Points on a hilly landscape, in no order, each with its height.
A climber steps from a point to the highest of its 3 nearest points, and stops where none of them is higher. Distance is the straight distance between rows; heights are no part of it.
Lif: [-12  17 -11 -45  34   8  10 -18 -21]  height 5.97
temub: [ 22 -16 -16 -20  -5   2   2   7  -2]  height 4.79
Bazo: [ 23   2 -20 -45  18  -6  -4   6 -13]  height 5.78
Ped: [  0 -15  -8  12 -17  14  10  -8  14]  height 2.93
nulol: [-15   9  -8  16 -22   1  -2  -5   1]  height 6.24
kat: [-20  -1 -13  22 -23   8   3 -18  13]  height 4.87
Vube: [-11 -14  27  41  -4   7  -2  -6  30]  height 5.71
gepug: [  9 -22  17  24  -8   4   3  12  11]  height 2.71
rigak: [-10 -16  45  38  23  -2 -11   0  30]  height 5.14
Ribi: [  4  -6  10  24 -13  -1  -4   6   6]  height 2.72
seb: [ 22   4  -6  -9 -12 -13  -6  27 -20]  height 2.48
gitu: [-15  33 -11 -41  27  -4   5  -6 -32]  height 5.91
legaz: [-17  -4  44  36  13  -2 -12  -3  28]  height 5.68
num: [  3  18 -20 -37  20  -6   2  -3 -24]  height 6.75
Zemu: [ -8  -9 -16   1 -19   9   8  -9   3]  height 3.38
met: [  8  -1 -24 -39   9   4   9 -10  -8]  height 7.51
fegof: [  0  -7 -11   9 -17   3   2   4   1]  height 2.45
vugu: [  2 -25   7  22 -12  10  10  -1  24]  height 3.66
nuba: [-13  21 -21 -15  -1 -12   2   0 -23]  height 7.32
Mipeg: [ 12  16 -18 -28   2 -13  -3  10 -20]  height 8.33
Sagem: [ 24   7 -17 -42  18 -12  -4   7 -22]  height 4.47
lasoz: [-15   1  30  42  -9   3 -11 -11  26]  height 6.19
Gup: [-12  17 -16   3 -16  -6  -2  -7 -13]  height 7.02
Lugup: [ -8 -13   4  22 -16  11   2  -7  15]  height 3.29
bilim: [ -8   3   4  22 -21  -6  -5   4   3]  height 5.48
baluz: [  5 -24  26  26  -5   7   2   7  18]  height 3.81
lutum: [ 17   1 -13 -16  -7  -1   3  11 -13]  height 3.20
nog: [ 22 -12 -10 -16  -9  -1   5  17  -3]  height 3.72
sedor: [  5   8   2  13 -18  -5  -7  11  -9]  height 5.13
lozo: [ 10 -13 -12  -6 -12   0   2   7  -1]  height 2.98
keda: [  5  17 -11 -49  45   7  10 -16 -15]  height 5.79
Val: [ -1   8 -25 -25   4  -1   7  -6 -13]  height 7.81
bunoz: [ 22   3  -5 -14  -8 -12  -3  16 -15]  height 2.57
nufaf: [-16  12 -25  -8  -8  -2   6 -13 -12]  height 7.36
Bugu: [ -6  27 -12 -44  29   0   6 -10 -29]  height 6.12
kame: [  1   6  -9   3 -19  -8   2  10  -6]  height 7.46
Bezu: [ -9   1 -32 -22   0   9  12 -15 -10]  height 8.18
gab: [ -9   2  31  36  -4  -1 -12   1  19]  height 6.38
bizi: [  5  -3  15  24 -14  -5  -2  18   0]  height 1.63
garel: [-13  12 -27 -21  -2  -2   3  -5 -16]  height 7.56
Goli: [ 10  12   1 -51  57  14   6 -19 -13]  height 5.53
Nis: [ -6   3  -7  13 -22   0  -2   1   2]  height 5.01
segu: [ 32  -6 -17 -33   1  -5  -3  10  -9]  height 8.35
lozem: [-6 -9 25 32 -9  4 -2  0 20]  height 4.86
kizem: [-11  -7 -26   8 -15  14  13 -22  14]  height 3.95
ziroz: [ -9  -4  49  36  20  -4 -15   3  25]  height 5.28
fomev: [-21  -8  53  31  38  -9 -19  -4  36]  height 4.41
Zakit: [ -4 -26  35  37  16   9  -1  -3  36]  height 4.73
sifa: [ -7  32 -11 -38  25 -10  -1  -3 -35]  height 6.16
Navo: [ -6 -10  35  38   1   3 -11   6  21]  height 8.14
fudud: [ 12  -9   0  12 -16   3   1   9   3]  height 0.18
parof: [ 12 -11  20  20 -12  -4   0  16   1]  height 1.46

Call two points neighbours if one is among the 3 nearest of the other. Go from one point of each pair to the other, from neighbour to neighbour, staying as high as possible. Name the lowest point that can't be avoided.
segu, Bezu: Bazo
nulol, Navo: Lugup
kame, Bezu: Gup

For each start below, name the point where the climber stops.
nuba: Bezu
baluz: Navo
garel: Bezu
lasoz: Navo
fomev: Navo
rigak: Navo
bunoz: temub
seb: temub
